Each scene shows the same named points in several views. A view is turned or mirrored, shifted and resized as a whole, has a little noise and may leave points out.
(in the rows, 128 means zero)

Scene 1
View 1
Sezuv: [ 49 164 117 137 142  54 132 134 143 163 181 133 107]
Fipe: [125 153 115  68 156  82 112 147 142 172 124 113 115]
Fip: [167 146 113   4 169  94  92 156 135 191  88  94 129]
buli: [129 153 124 136 147  95 146 149 146 142 145 145 115]
fova: [109 163 108  77 153  68 104 140 139 176 129 116 108]
selor: [ 73 163 111 102 146  57 114 137 143 174 157 120 107]
Mub: [125 163 113 140 141  90 135 148 146 140 138 150 104]
Buv: [ 85 136 133  77 158  82 148 144 143 182 158 116 137]
Nak: [110 147 123 118 147  91 148 144 144 152 151 134 118]
kizud: [121 147 125 105 150  93 143 148 144 156 144 133 123]
nif: [122 148 123  99 151  93 139 148 145 159 139 129 121]
fozim: [113 172 103  97 147  66  98 141 141 166 130 124  96]
rir: [ 89 134 138  98 153  91 164 145 144 166 166 126 136]
datav: [133 154 116  78 154  84 113 147 142 167 125 120 113]
fiv: [ 31 164 115 124 146  44 129 129 143 175 185 127 107]
Vina: [143 126 137  71 162 111 154 152 141 166 133 122 142]
View 2
selor: [132 136 105  98  99 112 159 122 133 147 108 113 103]
Buv: [143 130 102  98 108 104 132 134 143 132  95 133 111]
Nak: [135 132 126  94 106 105 147 118 145 137 120 138 126]
nif: [137 139 123  96 100 107 135 116 143 133 118 141 120]
Fip: [152 183 107  99  68 123  83 106 136 121 108 154  85]
fova: [137 155 110  97  87 117 137 109 134 145 115 125  96]
Mub: [130 135 135  93 105 106 148 110 143 135 127 140 133]
Fipe: [140 159 113  97  86 115 125 110 137 134 116 137 103]
Vina: [145 144 122  98 100 106 109 119 150 121 110 160 124]
Sezuv: [126 117 107  93 113 104 181 125 136 152 109 106 116]
datav: [138 155 119  95  87 115 128 109 138 137 119 139 106]
fozim: [132 156 117  94  85 119 149 104 131 147 124 122 100]
kizud: [137 137 123  95 101 107 139 117 146 133 119 141 124]
View 3
fiv: [131  97 119 134 164  77 108 131  84 102 151 133 117]
Fip: [131 152 116 134 112 163 159 189 123 154  92  98 111]
datav: [123 127 126 144 143 127 147 160 123 129 118 111 101]
buli: [110 112 133 141 172  96 152 140 143 114 137 114  85]
selor: [128 110 120 141 151  98 122 143  98 113 134 125 112]
kizud: [119 118 127 128 160 106 153 151 135 124 132 113  93]
rir: [129 114 116 101 158  91 148 149 124 118 145 115 102]
Nak: [117 113 127 131 164  97 147 143 130 118 140 115  94]
Fipe: [126 127 123 139 138 125 146 163 119 132 118 111 103]
Vina: [122 136 118 103 146 127 179 169 153 140 122  97  93]
fova: [124 121 123 149 138 121 131 158 108 126 119 116 110]
Sezuv: [126  97 123 137 166  76 116 130  99  98 151 131 109]
nif: [119 119 126 131 156 111 150 152 133 124 131 111  96]
Buv: [135 120 111 104 148 104 144 157 111 123 137 112 112]
View 4
Fip: [ 94 115 160 128 138  92 135 149  59  46  30 105  81]
fiv: [101 171 188  97 124 132 103 177 174 140 135  97 132]
buli: [109 138 163 100 190  84  95 160 113  99 150 111 127]
Sezuv: [102 166 183  96 142 120  97 174 167 139 144  97 136]
fozim: [104 132 177  93 138  90 108 137 124 106 100  83 100]
kizud: [101 145 165 110 159 107 111 172 112  95 114 110 119]
Mub: [111 131 167  90 180  77  95 150 121 104 148  99 120]
nif: [102 139 165 109 171  97 107 169 106  88 116 112 120]
selor: [102 153 183 100 131 115 108 164 145 118 114  93 117]
Vina: [ 99 140 157 124 180 101 117 183  78  62 100 130 120]
rir: [100 161 169 120 169 119 110 197 119  93 125 129 136]
fova: [ 97 133 171 107 128 103 120 149 108  88  73  91  94]
datav: [102 131 167 109 152  93 115 151  99  82  93  99 104]

Which points are out of place in each view (at most two, in the order of its rows)? Write - if all are in place.
view 1 -> -
view 2 -> Mub
view 3 -> Vina
view 4 -> kizud, fova
